Each scene shows the same named points in several views. A view is turned or mirrored, shifted and resized as a whole, has a little noise and may leave points out.
In the rows, 128 means zero.

Scene 1
View 1
j_841: [ 61 114 126 146  84 109 115 166 153 138 117 178  83 118  82  97 111 142
 166 137 133 137 140 145 157 142 183 192 159 122 105]
j_477: [114 134 113 158  78 108 104 123 120 124  68 169  55 103 106  73 106 116
 178 110 166 102 165 157 142 176 169 146 170 180 114]
j_980: [128 142 125 166  76 111 122 128 134 131  68 189  69 107  85  60 101  99
 164 124 164 124 151 182 196 192 133 123 177 192 102]
j_820: [113 110 112 162  64 107 103 160 133 135 100 171  97 120 119 105 117 115
 153 121 138 145 162 158 136 150 169 107 166 161 119]
j_635: [123 141  81 140  73 120  72 132 106 101 104 179  31  99  90 115 102 145
 177  98 123  95 164 137 125 147 190 143 157 159 119]
j_560: [142  70 124 156  49  95 122 193 135 150 138 190 133 139 139 109 137 117
 124 117 140 168 157 157 133 157 172  84 155 169 140]
j_144: [ 43 129 108 133  80 111 100 193 148 114 111 166  87 100 109 124 130 132
 120 167 115 131 152 126 132 147 180 160 156 130  77]
j_202: [ 96  94 139 157  94 101 152 216 129  91 118 176  99 106 131  86 125 112
 105 171 128 116 132 125 127 171 147 140 145 145  78]
j_651: [171  85 138 149  85 101 153 173 112 108 140 216  72 115  87  56 112 138
 144 111 147 100 127 147 168 191 153 158 141 177 129]
j_417: [ 48 141 111 132  91 112 101 163 137 113  88 162  54  88  97  94 119 137
 151 148 142  99 155 127 131 163 189 200 162 144  81]
j_907: [ 70 133 106 129  67 104  85 149 131 138  75 157  72  95 126 100 132 126
 146 129 160 113 180 142 120 173 195 152 169 176 103]
j_275: [123  93 132 173  71 106 131 166 145 143 128 191 111 140  98  95 108 121
 162 119 138 159 138 169 169 145 156 126 162 143 128]
j_102: [145  91 108 159  72 106 116 186 110  98 130 181  89 120 128 111 117 124
 134 121 118 120 149 135 114 152 166  97 145 156 121]
j_195: [108 126  96 139  62 113  87 156 126 121 105 179  72 107 110 116 123 129
 145 121 130 127 167 144 134 156 179 119 161 168 114]
j_149: [ 71 110 123 134  72 103 108 168 146 151 109 174  91 114 108  96 129 140
 151 131 153 138 158 147 140 160 196 175 165 149 114]
j_723: [128  85 110 164  67 114 113 197 135 114 165 192 111 138 107 138 116 138
 138 126  91 163 134 143 139 117 165 104 145 119 126]
j_265: [142 108 126 178  81 111 131 152 126 115 115 190  82 127  91  80  97 120
 169 115 135 131 133 165 168 155 144 129 162 152 121]
j_194: [ 77  57 133 173  77 104 128 223 149 125 162 162 139 148 139 136 125 141
 136 150 103 172 137 124  94 100 189 142 145  89 118]
j_335: [124 102 142 193 113 112 164 188 119  67 117 182  76 116 100  71  88 110
 143 160 116 107 109 140 157 157 117 142 145 132  80]
j_220: [195  99  90 159  64 114 104 159  92  89 138 202  62 121 107 109 105 134
 151  89 115 110 148 144 131 157 162  81 146 175 142]
j_674: [114 147  92 127  77 116  86 125 116 115  90 188  29  91  79  86 109 142
 172 105 148  89 162 146 151 176 184 165 163 181 113]
j_277: [ 95  99 118 160  57 103 101 165 139 153  99 156 114 126 141 112 129 117
 148 124 151 155 172 155 115 148 186 110 169 158 126]
View 2
j_144: [102 108 123 112 147 103 121 148 184 127 126 133 142 119 137 164 120 137
 182 139 114 159 100 167 127  96 152 162 133 142 129]
j_195: [107 119 121 113 133 120 107 113 132 124 138 138 123 118 124 146 114 142
 167 119 117 149 106 155 145 103 142 163 120 133 136]
j_723: [ 75 146 145 104 103 128 117 114 159 128 150 117 130 145 127 152 122 151
 164 130 119 156  82 145 117 114 148 161  92 121 150]
j_980: [142 126 120 128 160 137 127 101 130 118 117 114 110 127 135  92 125 152
 161 103 130 161 149 169 139 107 111 150 138 115 145]
j_220: [ 98 158 126 105 114 148 110  97 100 126 149 136 115 119 121 135  97 150
 154 109 136 130 110 143 136 125 132 145 103 132 156]
j_907: [115  91 122 101 153 104 111 132 140 128 123 154 124 108 130 135 119 119
 174 129 119 148 128 161 148  90 147 169 151 137 126]
j_202: [ 97 141 131  99 138 116 143 149 181 131 126 121 141 121 146 139 115 135
 177 138 134 148 135 163  95 121 145 140 124 145 153]
j_265: [107 137 141 116 129 140 135 106 136 124 126 121 120 144 136 114 121 145
 154 119 133 155 118 163 134 114 118 149 122 115 148]
j_651: [104 144 120 120 122 129 153  94 129 126 122 122 134 144 132 130 110 122
 141 122 146 142 152 171 130 125 117 134 106 136 165]
j_149: [ 99  97 131 110 136 103 130 122 158 128 122 139 135 139 127 143 132 113
 160 137 121 158 119 165 145  92 142 170 133 131 133]
j_194: [ 52 132 167  82  97 109 134 148 190 139 144 129 142 155 135 159 132 128
 170 156 122 157  74 146 104 105 159 168 109 126 145]
j_277: [ 90 108 147  84 127 113 110 126 144 132 141 140 115 128 123 116 137 124
 170 130 122 153 116 139 128  93 156 178 132 120 137]
j_102: [ 88 147 136  93 116 131 116 123 133 132 145 135 123 121 130 138 107 140
 167 126 131 138 112 145 118 120 144 151 112 136 151]
j_560: [ 80 135 140  85 107 114 113 106 145 131 152 122 117 137 116 115 140 127
 167 122 125 151 131 129 108 111 162 172  97 122 155]
j_417: [117  97 121 121 159 108 131 144 162 125 109 147 141 120 143 160 110 127
 167 138 122 152 112 183 152  93 131 155 153 145 124]
j_477: [126 109 129 111 153 128 123 118 117 127 118 149 114 119 134 112 112 131
 156 118 133 145 131 168 156  99 121 156 152 126 136]
j_335: [107 159 142 114 139 146 155 141 166 129 118 112 136 135 158 128 106 156
 163 131 143 151 119 177 106 129 113 124 130 133 156]
j_674: [127 106 111 130 152 124 119 106 114 121 117 152 124 116 129 144 101 132
 152 116 126 144 121 176 171  99 120 152 139 139 132]
j_820: [101 121 140  98 130 123 112 119 139 128 138 133 114 127 126 119 127 139
 168 123 122 154 112 146 131 100 145 167 127 121 139]
j_275: [ 96 130 147 110 120 127 131 105 154 126 132 115 121 155 130 115 139 138
 155 125 126 163 113 155 127 107 132 164 114 108 148]
View 3
j_265: [115 119 153 159 122 105 128 139 114 155 124  86 117 144 145 104 137 158
 133 164 127 109 119 117 126 141 121 114 138 139  92]
j_674: [143 124 196 168  97 101 128 140 114 162 152  99 138 126 161 127 122 164
 123 180 113  97 128 111 136 135 127 122 188 114 107]
j_277: [154 110 128 151 102 104 128 146 109 139 125 114 126 136 161 133 135 162
 139 146  88 119 132 127 120 118 123 102 146 175 113]
j_635: [160 135 182 155  91  89 133 148 101 166 136  88 151 129 160 137 124 153
 120 167 107 100 118 110 127 141 136 131 174 114 108]
j_477: [134 112 187 172 107  95 141 142 129 152 136 109 130 134 162 118 124 164
 125 175 102 100 124 109 127 124 117 104 172 135  95]
j_102: [151 125 133 132 110 105 127 138  94 143 125  85 126 147 162 104 144 143
 132 134 117 113 112 109 101 134 136 118 155 147 109]
j_144: [123 153 152 125  98 107 106 131  91 126 142 111 145 109 150 134 125 172
 138 130  94 116 154 114 141 145 131 114 174 162 131]
j_275: [121 115 128 159 120 116 120 142 107 152 124  90 109 143 143 115 139 164
 140 158 121 119 128 131 134 139 120 113 123 157 101]
j_841: [113 146 156 151 110 111 109 136 108 140 150 104 123 114 145 148 118 177
 139 152 111 116 134 124 159 148 124 109 143 146 122]
j_417: [120 151 187 146 100  99 116 131 111 134 156 115 142 103 157 142 113 175
 131 149  97 106 139 105 149 140 126 105 185 139 126]
j_560: [154  95 101 147 110 127 120 142  95 142 124  96 106 156 159 108 153 153
 144 140 114 125 127 133 106 120 127 114 140 173 113]
j_723: [140 137 108 126 110 112 112 141  77 151 118  75 124 142 144 121 144 150
 140 133 122 124 122 128 123 152 139 133 122 154 116]
j_907: [149 118 170 155  93 104 126 140 116 138 143 123 140 119 167 136 123 169
 131 155  83 108 143 116 129 120 122 103 188 156 117]
j_980: [103  97 183 178 120 107 134 139 124 158 120 100 123 143 143  82 136 170
 129 188 119  99 148 115 131 133 109 110 171 141  79]
j_820: [145 112 140 154 104 103 129 146 105 147 120 101 130 140 155 118 138 159
 135 155  99 114 134 124 121 128 124 113 149 160 105]
j_202: [103 142 141 119 123 116 112 120 105 113 139 102 118 127 155  90 137 161
 139 117 118 116 130  95 116 137 127 100 170 164 119]
j_195: [152 120 153 150  96 105 125 144  97 152 129  99 140 133 157 122 135 160
 131 157 102 110 136 120 124 131 131 122 171 145 112]
j_335: [ 80 151 161 129 138 100 123 124 113 131 125  82 118 132 141  80 133 156
 132 135 135 107 115  90 119 153 122 104 146 142  94]
j_651: [118 114 159 159 129 131 116 127 115 149 157  81  89 149 159  90 139 158
 133 158 154 107 101 109 119 136 127 113 163 119 105]
j_194: [137 158  89 111 112 115 103 134  87 120 136  95 114 125 154 154 132 155
 149 100 107 135 110 124 127 143 137 104 106 177 137]
j_220: [163 113 145 146 107 105 135 145  94 167 119  66 127 159 162  94 150 136
 126 157 134 107 101 110  94 135 139 137 159 119  96]
View 4
j_477: [150 124 129 145 142 153 134 136 174 166 135  95 121 183 149 144 145 176
 152 128 148 107 147 141 117 110  98 142 163 146  87]
j_202: [135 108 171 152 136 122 114 146 166 175 107 113 145 150 132 135 108 142
 163  83 153 124 132 109 133 125 124 171 135 120 164]
j_907: [172 118 139 155 127 144 134 118 176 168 143  88 150 171 144 156 146 190
 159 105 122 103 145 133  96 115 119 158 138 135 104]
j_841: [124 129 113 141 115 142 116 116 162 155  94  79 153 166 127 138 142 184
 169  92 156  86 129 139 112 144 130 158 149 127 136]
j_194: [132 108 136 149 118  98 120  83 114 134  92 111 201 142 134 134 131 169
 154  68 157 142 120 128 141 165 146 161 128 112 182]
j_651: [110 104 133 130 152 156 119 141 182 147  89  98 114 152 147 131  98 154
 122 104 166 101 137 137 170  95  98 144 158 129 126]
j_335: [105 124 153 136 143 117 103 162 160 173  95 121 117 165 131 115 105 131
 171 108 184 124 131 122 139 139 107 154 164 125 151]
j_820: [151 116 132 158 134 130 125 104 144 158 124  91 149 173 152 147 134 166
 138  93 149 140 134 136 122 115 120 148 165 124 112]
j_980: [127 133 128 160 144 163 116 147 173 185 117  81  94 195 150 144 127 145
 146 112 169 118 138 134 118  89 100 145 197 129  88]
j_149: [144 119 122 150 121 152 129 106 165 154 108  79 158 164 137 151 146 184
 155  90 140  95 136 134 116 123 128 160 139 129 126]
j_102: [146 101 151 143 145 104 121 115 153 147 125 112 147 153 155 131 102 163
 127  97 150 148 136 139 143 122 112 143 150 120 130]
j_560: [147 100 141 167 142 132 127  86 133 146 109  90 164 159 159 152 117 153
 106  65 148 161 130 128 156  93 127 151 160 112 135]
j_635: [151 117 122 125 134 109 120 120 184 144 143  93 128 169 152 130 113 205
 144 125 140 109 146 166 105 136 105 128 158 133  85]
j_277: [161 114 136 164 132 135 136  90 133 155 127  93 169 172 154 157 151 170
 139  89 141 143 137 129 123 113 126 153 152 127 119]
j_220: [139 101 138 131 157 103 117 116 165 137 128 107 122 158 168 126  84 171
 103 111 157 153 140 160 151 109  97 122 173 122 101]
j_265: [117 123 121 145 141 137 117 126 151 156 103  96 125 176 149 131 122 153
 141 107 176 128 132 141 139 116 108 140 182 127 116]
j_674: [147 121 119 130 135 142 124 133 200 157 133  81 114 171 149 138 120 198
 145 123 139  85 146 157 107 116  99 138 159 137  83]
View 5
j_195: [125 145  99 142 124 135 125 121 131 126 114 123 132 101 100 125 151 116
 114 137 153 145 138 155 129 160 169 114 115 116 135]
j_841: [101 151 104 110 134 144 141 135 106 149 156 116 141 110  84 137 127 138
 107 135 131 160 163 150 139 144 149 122 115 104 153]
j_277: [119 138 125 141 126 132 153 124 132 126 106 120 131 111  93 132 137 137
 126 116 163 130 126 158 129 180 146 140 117 119 148]
j_820: [129 144 115 144 131 135 140 124 126 130 115 117 125 112  93 126 151 125
 118 127 150 137 120 159 126 171 153 124 121 115 145]
j_980: [165 148 119 124 147 147 109 119  97 149 149  88  99 121  86 109 160 121
 102 152 129 131 110 146 107 168 189 106 151 105 133]
j_907: [121 137 115 134 117 130 130 109 126 127 125 112 135  99 106 124 125 146
 124 143 165 139 161 139 126 166 184 128 115 117 114]
j_275: [133 151 109 128 145 151 143 142 114 142 138 114 123 124  77 134 158 118
 113 118 132 139 104 172 127 168 132 116 127 111 174]
j_144: [105 149 111 129 121 111 142 117 114 145 136 130 158  96 121 137 143 138
 105 128 137 172 160 131 155 136 162 131 103 121 140]
j_560: [139 138 118 130 136 132 142 133 134 138  99 131 132 110  91 152 154 112
 122  99 169 134  87 173 138 190 140 129 116 137 176]
j_723: [111 155  90 138 133 134 146 147 127 140 120 143 150 106  96 151 169 103
 107 105 134 166 112 175 150 150 121 116 100 121 185]
j_149: [110 142 110 108 129 141 137 128 116 144 137 118 139 105  88 141 119 142
 117 132 157 147 157 151 138 162 161 128 115 117 145]
j_102: [142 147  92 148 124 133 126 132 133 123 126 128 147 108 113 141 173 112
 128 111 153 140 108 170 128 159 145 109 103 133 150]
j_202: [151 144 115 124 127 109 129 125 103 151 166 120 164 110 132 154 163 139
 120 103 139 154 114 143 145 141 155 126 104 143 152]
j_651: [166 146  80  96 140 158  94 143 106 149 172 106 133 114  88 152 157 110
 121 125 154 135 105 176 120 160 167  87 117 134 158]
j_635: [119 151  71 152 119 153 109 126 136 112 130 119 133  99  97 113 155 111
 121 158 146 145 159 163 114 147 176  90 108 101 116]
j_194: [ 94 149 105 137 125 122 176 151 127 137 134 145 172 111 104 165 148 138
 125  83 139 162 127 170 158 146  96 142  86 126 187]
j_674: [130 147  80 127 126 155  98 120 121 127 144 106 123 100  91 115 140 118
 115 165 151 141 162 154 111 154 195  91 119 105 112]
j_417: [111 146 100 119 120 131 123 117 108 139 162 111 149  99 110 128 128 149
 115 148 141 160 181 133 135 134 179 119 108 111 116]
j_220: [155 150  68 155 128 152 103 137 141 114 121 125 130 108  98 131 186  86
 128 128 153 133  96 183 113 164 158  85 109 127 148]
j_335: [161 156  98 133 140 130 122 141  91 150 194 105 149 126 117 135 184 130
 116 114 107 151 104 153 126 127 144 106 116 123 153]
View 6
j_335: [177 142 138 157  94 119  94 157 122 147 109 148 144 126 132  76 116  91
 127 105 162  88 113 155 111 145 107 122 155 121 119]
j_195: [145 147 148 128 136 142 121 117 154 133 107 139  93 121 137 111 130 109
 140  93 151 129  97 126 146 126 123 147 128 140  69]
j_275: [156 145 112 135 103 155 122 126 143 150  92 119 115 130 147 105 134  93
 134 119 125 113 115 146 137 129 117 167 136 149 110]
j_980: [153 180 135 175  84 139 111 148 154 149  90 132 118 117 119 120 110  78
 128  70 137 116 103 109 106 120 114 169 145 146  71]
j_674: [125 155 158 160 123 129 120 146 153 130  97 122 106  96 110 127 123 105
 144  81 151 158  84 120 134 129 122 124 134 136  50]
j_194: [173 114 120  90 149 137 110  99 128 126 110 137 106 141 172  74 153 119
 138 154 133 106 122 191 177 146 121 136 131 144 142]
j_907: [150 178 152 136 146 118 107 112 156 103 106 144  81 105 127 116 128 110
 137  84 130 146  96 131 159 125 130 140 140 147  62]
j_635: [121 130 156 147 132 129 130 142 156 142 105 129  97 115 122 118 127 119
 148  85 161 147  78 128 145 134 115 114 117 132  49]
j_149: [149 165 142 126 135 135 106 114 142 106  92 120 103 107 134 111 136 101
 140 115 123 146 109 150 160 131 131 144 141 155  92]
j_265: [152 143 118 152  97 141 120 144 145 157  98 125 120 124 132 105 127  97
 131 104 139 113 104 135 123 129 113 151 137 138  98]
j_820: [156 150 126 131 125 140 121 117 157 140 107 140  92 130 145 108 132 107
 131  99 131 117 102 133 147 124 120 161 130 145  85]
j_202: [190 156 151 124 132 124  88 119 127 120 121 161 123 112 139  74 126  99
 130 113 156  98 118 145 129 136 125 134 167 126 123]
j_477: [144 172 132 167 114 117 115 142 160 134 104 132  97 104 114 121 123 104
 132  77 129 138  87 124 135 125 118 138 141 137  62]
j_220: [143 105 123 140 124 158 142 137 160 183 128 137 108 113 136 107 135 121
 139 104 169 113  81 101 117 122 115 144 132 111  80]
j_102: [164 123 130 123 137 141 124 120 151 154 128 149 103 119 144  94 136 122
 134 112 158 106  97 127 134 125 122 143 142 120  99]
j_560: [173 138 107 107 135 169 125  97 156 152 120 139  94 120 156 103 145 110
 132 128 129 105 111 119 140 113 132 187 146 139 116]
j_841: [144 155 150 132 113 133 103 129 126 110  75 112 122 126 137 101 129  88
 145 116 132 139 121 175 157 145 121 133 132 162 101]
j_277: [163 158 116 122 140 134 120 101 163 129 111 143  78 126 148 108 140 115
 130 106 115 120 104 140 162 119 125 166 134 148  91]
j_723: [156 105 131 104 127 162 128 114 138 157 106 133 113 143 165  88 141 111
 143 132 157 102 114 152 148 136 117 153 121 139 115]
j_417: [145 169 175 142 135 107  93 130 134  91  93 135 110 105 119 105 123  99
 144  90 148 148 102 158 158 144 125 111 140 148  73]
j_144: [160 156 178 112 148 125  95 109 129  92  97 148 106 127 144  89 126 100
 143 102 156 126 118 161 164 144 126 129 135 152  90]

In a view up to two points have been moved. Name them for each view, in the order of its rows, or write none.
view 1 | j_980
view 2 | j_195
view 3 | j_194
view 4 | none
view 5 | j_275, j_723
view 6 | j_841
